Each row is a point on a tangle of strands that fork, close into loops and nearly touch. The rows are in no order.
Points whose rows are less than 86.7 apart are linked; no others are. Some points are linked to none.
<394>: [-25  -9  16  15  -1  26 -22  -4  -8 -13 -15  -7   7   1   4  18  -4 -24
  16  -1 -16   0 -10  22   0   8  -3   8  20  -6  29  -1 -57  32  -5 -12
  -9 -22 -15  -6  -2 -12   4   2   8]
<657>: [  0 -21  -8   3 -12  19 -11   1 -14   4   2   8 -11  -5  12   1   3 -13
  16   9 -13 -14 -14  -2  12 -16  -2 -32  -6  10 -30  13  13 -29   5  11
  11 -21 -18  13   7  10  -2 -21  -1]
<137>: [-23  27 -12 -24   4  35 -12 -13  11 -17  -5   7  15   9  33  18  -4  18
  30  -4 -17 -12   6  -5  28 -13 -20  -6 -11 -13   6   1 -29 -15   0   2
   8 -29   5   6  -1 -23  34 -21 -11]
<86>: [  5 -14  -2   2  14  -1  23 -16  -3   4 -29  18   2  32 -15  -1  20 -14
 -13   8   8 -12 -10  27  -4   2   8   1  21  17  19  10   8  28   9 -30
 -30  16   1   6   6  -5  -7 -12  -4]
<43>: [ -8  -2   2 -37   1  15   4  -4 -10  13 -42   2   8   8  -3   2  -3  18
 -29 -10  11   9  13  10  -9   9  12  -6   8  26  28  12   2  10  -9  19
  -3  -1 -12  11  -2   0  10 -28  -6]
<1214>: [  2 -18   4  33  -9  14 -14  -6   3  -6  13  12 -15  13   4  -4   7 -30
  31  15 -31 -27 -15  -7   8 -25   4 -21  -3   3 -38  -4   1 -28  14 -16
  12 -17 -12  -1  16   1 -23  -8   9]
<839>: [-22  18 -27  22  12  11  26  -5  16   3  20   7  15  12   8 -15 -12  43
  -4  17  29 -19  -1  15   1   3 -21   5  -8   0  25   4  13  -2 -11  -7
 -13  32   4   6  -3  -1  20  -8  -4]
<478>: [-12  26  10  17  -5   3  -9 -19 -15 -11  24   1  11  -3  27  27  -6  -5
  41  -3 -14  -1   0 -12  -5  -7 -27  14   8 -41 -14 -10 -27   4   4  -8
   2 -32  -8  -3  12 -16  20  -5 -27]
<993>: [ 31  -7 -17 -21  -8 -20  19  18 -25  10   7 -14 -14 -37   2  -1  -2  15
 -24  -2  23  30  -5   1   8  15 -13  -7  -1   4  -9  22  41 -12  -4  33
  -3  12  -6  16 -14  24   6   5  -4]
<14>: [ 44 -21   2  -9 -14  -3   2   2 -22  -7  -2  11 -20 -26  11   7  25 -26
  -1   8   1   4 -11   2   4   0  -9 -15  15   4 -25  14   8  14  12  15
 -12 -25 -13  16  -9  27   5  -7 -20]
<822>: [ -5   7 -10  -1   2   3  -2  -3 -42  10   0 -11   6  -8  20  34  19 -20
  34  -7   7  17 -21  23  -8  16  -8  21  30 -39  11  -7  -4  31  -9   5
 -13  -6  -4  -2   3  -7  10 -13 -22]
<605>: [-16   2 -30 -20  20 -10  29 -12 -31  13 -27   7  13  38   3  10   8 -11
  15  -5  23   3 -14  24  13  11  11  -2   5 -12   7  -1  39 -16   8 -17
  -8  32  -3   6  13 -11  -1 -22   1]
<662>: [-10 -24  51  39 -10   3 -40 -18  25   4   8  -1   9   6  -5 -19 -13  -6
 -16  -8 -22  -5  20 -13 -17 -13  -2  16   0  17 -11  -7 -23   5  -4   3
  16 -11 -12  -6  19 -22 -19   2  25]
<1006>: [ 26 -41  20   0  -7  -1   1  -4   3   2 -34  15  -9   2 -17  -3  23 -19
 -33   4  -2  -1  -3   4  -6   1  11  -4  24  41   5  20  -5  35   8 -10
 -17 -20  -3   8  -2  18 -19  -2  -2]
<704>: [ 38 -49   6  18  -6 -18   7  -3  -1   6 -12  12 -16  -3 -14  -7  25 -18
 -26  12  -2   0  -9   4   5   0  -3  -6  20  33 -18  29  35  20  10 -12
 -21  -7  -2  11   9  18 -23  -5  -1]
<268>: [ 43  -6  32  -1 -18 -22  -4 -10  19   5  18  22  11 -18  -4 -15  -5  17
 -30 -14   2   9  37 -10 -25   4 -17  15   5  12 -25   1  15  26  -4  21
   7 -14   6   4   4   2   4   2 -13]
<816>: [-28   0 -14   7   9  -6  -9   1 -18  16 -18 -23  10  36  -7  16  -3 -28
  34 -11   4   6 -17  13   0  15  28  -2  19 -31   4 -16  12  -2 -20 -17
   4  30   9 -20   9  -7 -37   3  35]
<784>: [ 10  13  15   9  -2 -10 -18  20  13  -7  28 -11 -16 -17 -14 -18  -5  -5
  -1  -7 -14   1   6 -24  -4  -3  15  14 -19 -13  -9 -24 -21 -10   4  10
  10  -6  18 -20  -7  -1 -10  31   7]
<731>: [ 34 -16 -22 -18  -3   0  17  11 -27   1  -4   2 -16 -34   5   8  19  -2
 -17  13  18  15 -11   5   3  10 -15 -17  13   8  -9  32  28   9   8  19
 -14  -2 -22  38 -17  39  15 -17 -18]
<26>: [ -4  12 -18  -7   5 -38  26  17  26   4  23 -18  -8   2 -12 -32 -16  45
 -29  -2  18   2   3 -17   3 -11  -4  -1 -27  23  27  -1  28 -22  -7  14
  20  46  28  -2 -20   3   3  19  -1]
<1069>: [  0  33 -13   4  18 -20  32  -3   7   1  28   0  13   0   0   5  15  11
   8  14  39   3   0  17 -11  21  -8  29   0 -41  15 -13   9  19 -19 -20
 -29  27  12  -8  -4  13   8  11 -17]
<1161>: [ 10 -52 -26  20  -7  11  -1   5 -34  14  -6  -8 -17 -14  -2  17   9 -22
  -2  17  -1   5 -35  11   4   2  -8 -24  16  12 -17  36  38  -3   5   6
  -9 -10 -23  32   6  19 -11 -16  12]
<849>: [  1 -29 -41   7   0  15   9   3 -49   7  -8   5  -9   1  11  21  18 -32
  30  15  -5  -7 -44  21   6   2  -7 -16  24  -5  -1  18  20   2   9  -8
 -10  -8 -19  23   3  14  -5 -22  -3]
<1019>: [ 39  17  19 -41 -10 -12  -2   6  12 -15   0  17  -2 -11  -5  -3   5  -2
  -9 -15  -9   9  31 -18  -5  -2   3  -2  -4   8 -12  -1 -19   9   8  11
  11 -34   5  -6 -17   8  17   7 -22]
<504>: [ 12 -10  30   6 -22   3 -26 -17 -27  -5   9 -10  -5 -23  23  34  -2 -31
  20 -11 -22  27  -3   0 -12   6 -17  13  22 -17  -9  -1 -23  29  -1  22
  -1 -32 -15   6   9  -6  11 -10 -25]
<488>: [-13 -16  21  18 -16  13 -24 -21 -26  13  -3  -6   6   7  15  23  -4 -25
  20 -11 -22   8  -6   7 -16   0 -14   6  23  -7 -11   2  -9  17  -6   7
  11 -27 -21   0  21 -21  -2 -23  -8]
<414>: [  2  -1  21  20 -14  -2 -17  10  -9   4  20 -17 -11 -30   0  12 -12  -8
  11  -6  -4  12  -8  -6  -5  10   5  17   1 -32 -12 -22 -17   6  -9  17
  -4 -12   6 -15   7   3 -12  19  10]
<1070>: [ -8  26  16 -10  14 -16 -12  12  29  -1   6 -15  10  12 -27 -15  -1   8
 -19 -20   1   9  27 -16 -21   2  25  31 -18  -3  30 -29 -32  14  -5 -12
   6   1  19 -27  -9 -15  -2  35   4]
<935>: [-10 -21 -28  47  -2   0   7  13 -26  22  22 -32  -4 -18  -6  16 -13   7
  11   5  14  20 -31  24   0  12 -11   5   9 -26   3   7  37   0 -23  10
 -10  23  -6   4  13   2 -18  10  20]
<1173>: [ -4  15  13 -39  -6  12 -26   1  -5 -15 -17 -13   1  -9   7  24  -6  -3
  14 -23 -18  23  23  -9  10   5   4   6   0  -5   3   0 -34   0   0  19
  15 -38  -6 -11  -4 -15  11  -5  -9]
<1072>: [  7 -24 -28  14  -4 -15  22  16 -27  11   1 -22 -14 -15 -11   8  -8   4
 -12   5  16  28 -18  13  15  12  -4  -9   7   2  -2  21  45 -19  -7  14
  -7  26 -13  16  -3  12 -15   6  14]
<908>: [ -3 -28   0  46  -6  26 -10   5  26  -2  18   7  11 -21  -3 -25 -20  31
 -43  17  10 -13   8   9 -12  -3 -22 -10   0  28   6  23   8  21  -5  21
  -7   6  -9  22  -1   8  12   1  17]
<439>: [ 21 -23  -1 -16  10  -1  30  -5   4  -4 -39  12  -8   6 -22  -1  15  -5
 -39  16  10  -6  -5   8 -13   5  12 -12  19  37  26  17   2  34  10 -22
 -28   8  -2  21 -12  29  -4  -6  -7]
<204>: [ -7  44  -6 -16  13 -10 -17  21  26 -21  28 -10 -10  -6 -14 -16   3  10
   4 -15 -20   5  17 -40   6 -11  14  16 -35 -15  -4 -28 -32 -22   6  -7
  22  -9  35 -21 -15 -12   8  31  -4]
<723>: [ 37 -22  27  11 -23 -12  -9 -11 -16  -4   7   7 -19  -9  10  13  18 -40
  19  -2 -22   6  -9  -9   4  -6  -8   0  14   0 -37  -3   8   5  14  -3
  -7 -23   2  -5  11   5 -18  -3 -17]
<340>: [ 37 -25 -20   5   5 -28  30   0 -19   6  -9   8 -18   1 -13   5  32 -15
 -14  12  10  13 -19  10  14   8  -7  -8  26  19 -10  29  54  11  13 -25
 -26  14  -3  13   0  17 -18  -6  -9]
<734>: [ -6  15 -12 -21   4  30  12  -7  21  -9 -13  35  19   8  16   1   0  34
 -11  11   8 -27  13   5  -1  -4 -14 -27   5  24  16  15  -5  10  -5   8
  -6  -8  -1  28 -13   7  43 -24 -19]
<578>: [ 23   1  -2 -21   3   3  21 -22  -4   0 -14  42  10  18   0   4  22  12
 -17   5   6 -14  15  11 -18  -4 -13 -20  20  19  -6  20  25  24   2  -5
 -16  -7 -15  30   7   3  23 -42 -33]
<91>: [  5   4  -4 -13  11  -5  11   2   2 -10 -18   2  -2  21 -10  -4  12 -30
  12   0  -3  -6  -3   5  11  -2  25   5   0  -3   5 -15  -8  -8  16 -25
  -8  14   8 -17  -6   0 -12  13   6]
<35>: [  3   6  18 -23   5   5  -6  -4  -1 -13 -27  -2   5   8  -5  19   9 -24
   6 -11  -7  16   8  15   0  12  15  17  15  -5  24  -7 -43  35   2 -10
 -16 -17   1 -16  -6 -10   1  10  -5]
<613>: [-35   0  -2  55  -1   9  -8  -6  -6  27  27  -8  17   9   8  -6 -11  20
  13   7   4 -16 -14   8 -12  -7 -24  11   1 -20  -7  -2  10  -2 -16  -3
   5   7  -8  -8  30 -26  -1 -10   4]
<122>: [ -9 -27  -8   2   1 -14  14  -1   5  24 -16  -3  -3  28 -13 -21  -8  21
 -30   6   6  -5  11  -4   5  -8  10 -14  -7  41   3  27  48 -32  -4   3
  11  26 -14  14   9  -5 -14 -17  19]
<1193>: [ -1  39 -12 -22  24 -13   8   6  23 -18  13   5   3  15  -9 -20  11   2
  17  -7  -5 -12  10 -24  12 -18  18   7 -35 -12  -5 -33  -2 -37  22 -25
  12  15  30 -23 -10 -13   4  20  -5]
<1166>: [ 11  12 -15 -38   4  -9  19  20 -11 -10   0   2 -16  -6   7 -10   3  -5
   4   3   4  -5 -11 -16  23  -9   9 -24 -22   5 -12  -4  12 -45  19  -3
  15  10   5  -4 -18  17   0   8  -7]
<1037>: [-36 -12 -25  20  12  15  -6  -9 -21  20 -20  -3  11  39   4   8  -1 -30
  34   3  -9 -16 -28  26   0   4   9  -6  18 -12   6   1   2   0  -8 -25
   2  13 -10  -1  13 -14 -21 -14  25]
<277>: [ 25  21   4 -23   2   1  -4   8  16 -38  14  19 -11  -9   6  -5   6 -12
  14   1 -18  -9  19 -20  18 -15   0 -13 -12  -4 -24  -6 -31 -15  17  -2
   7 -31   5  -4 -15   9  13  10 -18]
<440>: [ 31 -17 -18 -14   9 -32  47   7 -11  -1 -10  11 -14   9 -11 -10  17   4
 -27  21  19   1  -6 -10  12  -7  -5 -26   5  26  -8  25  55 -16  21 -24
 -10  18 -15  25  -8  26  -1 -10  -6]
<710>: [ 40 -32  26  15  -9 -16  -6  -1  23   4   7  16   1  -9 -17 -33  -2  10
 -45  -5   2  -4  21  -2 -20  -6   1  11   1  32  -9   5  18  16   2  13
   5  -4   3   7   6   6 -16  11  10]
<1231>: [ 44  -2  37 -16 -17 -25 -17  -2  18  -5  18  13   2 -18  -6 -15  -4  -5
 -17 -23 -13  13  35 -25 -13  -1  -1  17  -7   4 -27 -13  -5   7   8  19
  22 -34  14 -10  -3  -3  -5  17 -12]
<1058>: [-10  12  39  18   0  -4 -32 -12  38  -3  13  -1  16  16 -13 -18  -5  15
 -13 -16 -22  -4  38 -32 -13 -19   1  21  -9   7  -6 -15 -27  -3   1  -2
  20  -9   4 -20  16 -31  -9  11  11]
<218>: [-13  -4 -21  25   6  11   8   1 -21   5   4  -7   5 -10   6  13   8  -6
   9  10  17   4 -27  34  -9  21 -16  16  24 -20  26   3 -10  39 -11 -10
 -27   8  -8   3  -2   3   4   0  -8]
<98>: [ -9 -38  26  49 -15  20 -29 -13  16   9  12   5   9  -6   0 -22 -16   6
 -25   5  -7 -15   7   7 -20 -11 -16  -1  -1  22 -11  12  -1  11  -5  14
   6  -8 -15   9  17 -15  -5  -8  21]
<2>: [-32  -2  -6  54   0  14 -13  12 -10  19  34 -26  -1 -18   2   9 -21  15
  16   8   3  -5 -28   9  -3   3  -4   6  -8 -31   1 -14   5 -10 -22  11
   4  12   0  -8  20  -5 -10   9  24]
<39>: [ 18  16   3 -55  22  -3  29 -21   7 -15 -44  30  17  32  -6   2  15  -5
  -1  -8   1  -8  12   8  -1  -9  19 -17 -12  11   7  -4  -3  -2  24 -24
 -10  -4   1  11  -3  -6  22 -13  -9]
<310>: [-29   6   6  18   1  33 -16   9  10 -16   2  -4   0  -4   7  -2 -13  -1
  11   7 -14 -16   0   5   5   0   3  -2  -6  -7  19  -9 -48   0  -1   1
  -1 -14 -10  -6  -7  -7   8   6  10]
<904>: [-30 -12 -37   9  14  13  29   1 -25   2 -26 -12   3  11   1  11  -3  -8
   2  13  26   6 -27  35   3  20   1   6  17  -6  41   8   5  15  -3  -8
 -24  29  -8  12  -6   7  -1  -6   4]
<715>: [-32  -1 -18  -8  18  20  26  -7   0  -5 -36  -2   8  19  -2   0 -11   2
 -12  11  21  -9  -8  27  -5  10  12   1   3  12  49  -1 -20  15   6  -6
 -18  24  -6  11 -14   5  12  -6   7]
<1113>: [ 19 -12 -11  14  -3  -7  10  21  12  -7  25  -9 -16 -33 -10 -29 -15  16
 -32  17  11   1   1  -1   0   2  -3  -7 -15  14   0  10   7  -5   2  21
  -5  15   9  11 -18  28   3  21   7]
<865>: [-11   5  38  51 -15 -18 -28  -3   4  -3  35 -15  -1 -27   1  13  -7  -9
   4   0  -9   7  -9 -23 -13   0  -4  28  -1 -38  -6 -27 -35  25  -6  -7
 -12 -10   7 -14  13  -6 -10  30   8]
<1080>: [ -9  25  -1 -59   7  -8   1   1  20   9 -32  -3  14  24 -13 -10  -2  21
 -14 -31  -4  11  23 -13  -1 -10  17   0 -30  28  19 -10   7 -20   0  -8
  30  11  21 -16  -7 -18   3   0   0]
<433>: [  9  24   5  17   9  -6  17 -17   8  -5  23  19  13   6   6   3  15   2
  11  13  14 -13   5  14 -11   7 -22  19  13 -24  -1  -4 -15  29   0 -25
 -25   5   4  -3   1   0  14   1 -19]
<104>: [ 12  -8  25  21  -6  -3  -4   3  19   3  11   0   8 -19 -15 -13  -3  17
 -37  -1  16   9  12  15 -24  21 -10  21  11   8  19  -1 -17  50 -17   7
 -18  10   0  -3  -4   4   1  16   6]
<938>: [ 41  -9  -6 -16  -5 -34  11  27 -24  -1   3  -8 -26 -15 -11  -1  12 -29
   5  -2   2  14 -23  -6  16   8  18  -8   6  -5 -17  -6  26 -16  13  -8
   4  13  14 -15 -12  21 -27  26   2]
<1093>: [ -1 -36 -10   7  -5  24   1  12  14   1 -10  -1   0 -29  -3 -10 -19  29
 -52  21  17  -3   6  -4  -7   1  -8 -23  -1  37   7  32  11   8  -3  32
  -1  -9  -7  36 -15  33  18  -1  13]
<995>: [-43  34 -17 -11  14  26 -11  -7  -5  -6  -3  -7  17   5  26  24  -5   9
  44 -12  -7  -5  -3  -2  19  -1  -7  11 -10 -39  13 -16 -25 -21  -7  -8
   7 -17   7  -9   8 -26  20  -7   1]
<514>: [-42  24  22  12 -10  24 -42 -12  22  -7  10 -12  12  -7  20  14 -20  26
  12 -12 -29   0  14 -26  11  -9 -16   7 -11 -15  -4  -4 -41  -6 -13   6
  23 -29   3 -12  15 -34  12  -7   8]
<130>: [ 17 -10  10  -6  -1   2  -6  10  -4 -14 -18   0 -15  -4  -6   9  15 -34
   6   4 -11   1 -10   3  11   3  18   3  12   2   7  -5 -30  16  13 -10
 -15 -12   7 -14 -15  12 -15  19   0]
<1134>: [-14  39   3 -18  19 -10  -3  -6  12 -15  -1  -6  18  16  -8  17  10  -6
  25  -9   1  11  19 -13   3   0  16  27 -15 -41   2 -29 -29  -3   9 -25
  -4  -9  17 -25   5 -21   5  21  -3]
<838>: [ 42   5   0  16  -5 -17  15  11  16 -15  33   8 -20 -26  -5 -14  18 -10
  -8  23   5  -5  -4   5  -1  15 -11  11   5  -4 -13   5  -9  26   5  -5
 -25   7  16  -2 -20  36  -5  26  -9]
<990>: [ 30   9  16  17  -9  -2  -3   4  17 -30  34  15 -16 -22   7  -7   6 -22
  10  17 -13 -15   2 -11   3  -3  -7   0   1 -11 -23  -8 -36  12  14  -3
 -13 -22   7  -3 -15  19   4  21 -13]
<503>: [ -7  -3   4  42   2  -3  -1  10   1   9  23 -19   2 -19  -7   1   2   6
  -9   9  25  12 -14  21 -11  23 -11  27  10 -24  21  -4  -8  39 -25  -4
 -27  18   2 -12   2   5  -5  21   5]
<1035>: [ 25  -8  25   7   1  -6   3   0  32  -6  -3  18   5   8 -24 -31   2  20
 -41   0   2 -11  26   0 -32  -1   6   6   5  33  22  -1 -13  34  -6  -2
  -5   9   2   3  -2   6  -4  12   5]
<490>: [ 21  28 -10 -61  15 -20  47 -10   1  -7 -21  26   8  16  -2  -2   8  16
 -10  -1  20  -8   9   3  -7  -1   2 -19 -15  15   9  -1  23  -6  16 -16
  -7  23   8  16 -13  13  25  -8 -17]
<339>: [ -1  16 -12   3  -9  12   2  11 -11   6  23  -5  -2 -32  20   3  -9  22
  10   5  12  -2  -6   6   7  13 -18  -2  -6 -20  -6   1   6  -9  -9  29
  -5  -4   5   1  -7   8  21  -4 -14]
<885>: [  1  -4  25  13  -1 -23  -2 -18  -3  22  -5  -1  17  27 -14   9  20 -10
  -1 -11  17  13   4   8 -16   8   8  32  26 -14   2  -9  17  31 -12 -24
 -14  11  10 -26  25 -23 -22   1  -8]
<687>: [  9 -23   2   0  -6   3   5   0  -7  18 -19   0   2  -1 -11  -8  -3  12
 -34  -1  15  10   8  15  -8   8   1   0  11  22   7  19  19  11 -10  17
  -6   3 -15   9   7   2  -5 -14   3]
<388>: [  2  -8  35  -2 -24  14 -35  -5  -7 -13   5 -10  -4 -35  17  16 -22  -9
   3 -14 -23  20  16  -7  -5   4 -11   6   2  -8 -10  -3 -32  15  -4  35
   8 -42 -10   3   2  -6  11   1  -4]
<31>: [ 16  29  -3 -58   9 -17  27   2  28 -10 -18  22   8  20  -8 -18   1  24
 -18 -12   3 -12  19 -16  -5 -18   6 -22 -31  28  18  -8  13 -15  13 -14
  18  17  24   4 -18   5  20   4 -12]
<17>: [ 46  14  -4 -31  -3 -25  19  19  -7 -11  10   7 -22 -23  -5  -4  19 -22
   3   5   5   2  -4  -4   8  10   6   0  -2  -7 -12  -4  -6   2  16  -6
 -10  -2  13  -8 -28  33   1  24 -16]
<925>: [-19  20  -1   9  -3  25  -7 -15  -5  -6  17  17  21   1  35   9  -7  16
  26   3 -11 -16   5   3   0  -8 -37   0   9 -13  -2   6 -19   8  -3   5
   7 -30  -6   8   4 -20  39 -25 -27]
<567>: [ 18  20 -10 -15   7 -34  32   7  15  10  17   3   3   7 -14 -19  -3  38
 -20  -3  28   7  16  -1 -11   4  -3   4 -12   8  10   3  40  -6 -10  -1
   0  37  15  -5  -6   5   6   7 -14]
<859>: [ 15  26  -5   0   6 -37  19  15   9  10  32  -9  -1  -9 -14 -11   3  15
  -5   4  29   9   8  -5 -10  12   4  22 -12 -25  -1 -16  17   0 -13  -2
  -5  23  21 -19  -5   7   1  24 -14]
<162>: [ 16  20 -15   4  10   2  29 -20   7  -3  15  37  16  17   7  -6  17  12
   6  13  15 -23   8  18 -10   1 -21  -2  11  -7 -10   8  15  12   3 -19
 -21   7  -4  14   4   2  21 -23 -25]
<197>: [  1  20   4  -9  -7  -1 -10  -7 -22   2  10   1   3  -1  14  22   6  -9
  43 -12  -6   8   1 -11   7  -5  -5   6   4 -37 -26 -12   2 -19   6   5
   8 -17  -3 -13  12 -16   3 -11 -21]
<944>: [-37  21 -29 -22  14 -10  16  12  -1  -8   0 -13  -5  13   8  -8 -10   0
  24  -3   8   0 -18 -12  26  -5  18  -7 -29 -11   8 -25  14 -51   5  -5
  22  41  18 -14  -8  -1 -10  11  14]
<518>: [ -5 -13 -12  -5   6 -32  21  14  14   6  -4 -17 -12  12 -17 -32 -14  19
 -36   2   6  -3   5 -14   4 -15  12 -10 -20  39  21   8  28 -33   7   5
  24  38   6   4 -13   8 -15  12  16]
<623>: [ -8  12 -11  -6  -8   1   4   2  -4  23   8  -5   4   2  10  -6  -6  37
   1  -4  15   2   1  -1  11   5 -13  -2  -8  -3  -6   9  35 -24 -15  20
   7  14   5  -4   9 -14  10 -15  -7]
<59>: [  6  26  14 -16  10 -12  10  16  35 -12   7   4   4   4 -22 -25  -8  18
 -30  -4   5  -6  26  -2 -27   6  16  11 -14  13  40 -17 -32  30  -5  -4
  -3  15  17  -6 -21   7  13  31   0]
<20>: [-12 -30   8 -18 -17  26 -33  -2   4  13 -20  -1  -5 -12  17  -3  -5   4
 -10  -4 -16  -5   2 -12  11 -14   3 -32 -13  29 -27  22  10 -26 -10  33
  24 -34 -17  19   0   8   0 -22  14]
<398>: [  5   8  13 -32  -3  -2 -28   4  11 -24 -15  -8  -9   1  -9  17   0 -20
  13 -23 -34  24  29 -25   7  -6  15   9  -9  -2 -20  -7 -34 -12   7  -4
  29 -35   0 -20   2 -17 -12  11   5]
<619>: [-15  -6   7  -2  -1  10 -20  10  14   8 -13 -14  -1   2  -8 -21 -14   5
 -16  -7 -11  -3   9  -7   1  -2  21  -1 -13  20   7  -1 -12 -20  -8  17
  22   3  -3 -10   0  -4 -14   8  24]
<28>: [-21  34  24  10  10  -7 -21 -13  28 -17  10  -1  20  18  -9   3   1  12
  11  -9  -8  -2  30 -28  -3 -17   3  26 -10 -22  -1 -20 -36   1   7 -21
   4 -11   6 -23  18 -32   5  13  -2]
<603>: [-19 -22 -14  17  -9  12 -16  18  -3  14  14 -28 -20 -34   1   0 -38  19
  -6   8  -5   6 -24   3  14  -7   6 -21 -24  12  -8   8  22 -40 -17  40
  15  15   5  13  -1  11 -14   7  44]
<922>: [ 34 -11  35  18 -13 -26 -15  -8   8  -4  16   4 -14   3  -8  -4  15 -34
  12  -4 -23  -1   3 -25   0 -11   9  17   8  -4 -33 -15   0   3  18 -18
   2 -11  16 -25  13  -6 -33  18  -4]
<815>: [-22   0   1  31   2   1   1 -17  -4  30  10   2  24  22  -4  -4   0  24
  -8  -6  20   0   4  19 -20   3 -18  17  11  -8   3   7  24  17 -20  -3
  -4  12 -13  -7  30 -33   1 -22  -6]
<232>: [  4 -10  15  48  -6  -8 -17  -3   0   3  21   0 -13  11  -3   3   9 -28
  28   3 -22 -16 -18 -14   1 -14   6   6   9 -17 -27 -16  -2  -6  11 -23
   0   3   6 -19  22  -7 -33  10  15]
<56>: [ 13   1   3 -26  14  11  16 -24  -2 -13 -29  31   9  23  -1   9  19 -10
  -4   3   1 -11   5  22  -7  -5   3 -12  15  10  13   9 -14  26  13 -15
 -23 -14 -10  20  -4  -2  22 -23 -18]
<481>: [-19  27 -21 -13   8  21   7   6 -14  -6   8  -3   3 -16  26  15  -3   5
  33   1  10  -3  -8  12  14  15  -8   8  -4 -36  18 -12 -21  -9  -3   8
  -9  -9   2   0 -13   1  25  -2 -14]
<60>: [-20  15 -10 -24  25   2  10  -2  24 -21 -33  -8   6  32 -12 -14   3 -16
  -2 -10 -13  -8   8  -2   6 -11  34   1 -24  13  22 -20 -22 -18  20 -25
   8  26  10 -14 -10  -8  -5  16  20]
<804>: [-25  -6 -23   6  -3  10 -17  13  -7  15   2 -16 -24  -9   6   4 -26  -3
  22   5 -14  -4 -33  -6  21  -7  17 -35 -18  12 -21  -1  20 -54 -13  15
  30  22  -5  11  -2  14 -27  -6  40]
<1128>: [-18 -39 -16  14  -9  20  -8  15  -7  10 -11 -24 -14 -29   0  -3 -29  11
 -25  17   4   2 -17   2   7   1   4 -24 -11  27   3  27  12 -21  -4  30
   8   3 -12  28 -12  23  -4  -3  30]
<536>: [ -8  -2 -35  -5   8  11  13  -6 -39  13  -5  13   3  15  19  10  13  -8
  28   7   7 -11 -20  19   7   0 -14  -6   7 -14  -4   8  26 -16   6  -4
  -2   2 -17  13  10  -6  10 -32 -14]
<809>: [  5 -24 -15  12   1  20  18   2   5  -2 -17  12  -2   0 -12  -9   3  12
 -36  24  18 -10  -2   5  -9   3  -7 -19  12  32  12  29  11  18   5  -3
 -18   2 -17  31  -7  25   9 -14  -4]
<749>: [-17  16 -12 -48   6   2  28   7  -4  -2 -37  -4   4   0  -1   2 -13  19
 -22  -3  22  10   6   9  -6  13   9  -4 -10  17  43  -4  -8  10   0  15
  -6  20   3   7 -23  15  18  -2  -9]
<1132>: [  3  -6  25 -17  -7  -8 -28 -19  -7  -8 -24  -6   3  19  -6  26   9 -38
  24 -25 -26  26  18 -12   2   0  15  15  19  -6 -19  -4 -18   5   5 -12
  11 -22  -2 -21  14 -23 -27   0   4]
<325>: [-10  -9 -25   1   6 -27  29   8 -20  11  -7 -15  -3  25 -10   0  -5   3
   3   3  23  13  -9  11  16   6   9  -4   5  -2   6   5  48 -27  -3  -8
  -1  43  -2  -3   4  -1 -17   2   8]
<290>: [ -6   3   2  21   0  27  -8   1  22 -15   8  17   4   3   5 -20  -4  10
  -5  17  -4 -30  10  -2   3 -14  -8 -16  -4  14   0   2 -23  -2   6   1
  -1 -10  -6   3  -8   2  14  -2  -2]
<598>: [-16  13  -9 -36  -6  10 -11  -4  -2  19 -19   3   6  19  17  -3   6  15
  12 -13  -4  -4   0  -9  24  -9   0 -16 -12  10 -16   7  25 -42  -2   7
  22   4  -2  -3   5 -20   2 -28  -2]
<851>: [-44   7 -27   2  18  -1   6  10  -7  -6 -12 -25   1  21   1   3 -15 -19
  32   0   6   0 -21   4  11  10  32  -2  -7 -25  21 -26  -2 -22  -5 -12
   6  41  12 -14  -5   4 -24  17  35]
<941>: [-24  -7  -4  17  -6  17 -24 -11 -19  20 -10  -7   3  15   9  20  -7 -26
  38  -8 -26  -5 -15  11  -7  -1   5  -8  14 -10 -19  -1  -1  -8 -13  -2
  18  -9 -18  -4  21 -15 -20 -22  19]
<878>: [-39   6 -25 -27  -1  22 -10   6  -4  11 -25 -11  -9   7  22   4 -10   3
  17   0  -8  -7 -17  -6  28  -2  10 -25 -17  10  -1   5   5 -45  -8  11
  22  11  -4   3  -8   1  -4 -18  19]
<1100>: [  9  13  10  -8 -16  -5 -22   5 -18   7  18 -10 -13 -19   5  26  -5 -12
  36 -19 -21  15  -6 -24   7  -5   7  -3  -8 -28 -44 -22  11 -32   0  16
  23 -16   2 -14  17  -3 -18   0   2]
<1229>: [-33   5  38  45 -15   8 -34 -13   1   4  21 -13  17 -12  11   9 -22   8
   4  -5 -13  -3   2 -12 -14  -3 -18  14   0 -23  -1 -12 -34  15 -12   1
   8 -17 -10 -11  19 -24   9   2   6]
<300>: [-15  -4  22   4 -18  26 -39  -6  22 -11   5  -1   5 -14  19   1 -17  12
   1 -11 -29  -1  19 -19  10 -15 -11  -9 -11   9 -17   3 -26  -9  -8  25
  26 -36  -3  -1   7 -16   9  -8   4]

A fork is a point with three links, a tip a point with one. Leave the first point through the second and follow the links. Name the first fork or tip that comes.
<1093>, <1128> -> <1100>
<938>, <17> -> <1035>
<20>, <657> -> <1072>
<478>, <925> -> <1093>
<1072>, <993> -> <20>
<122>, <518> -> <56>
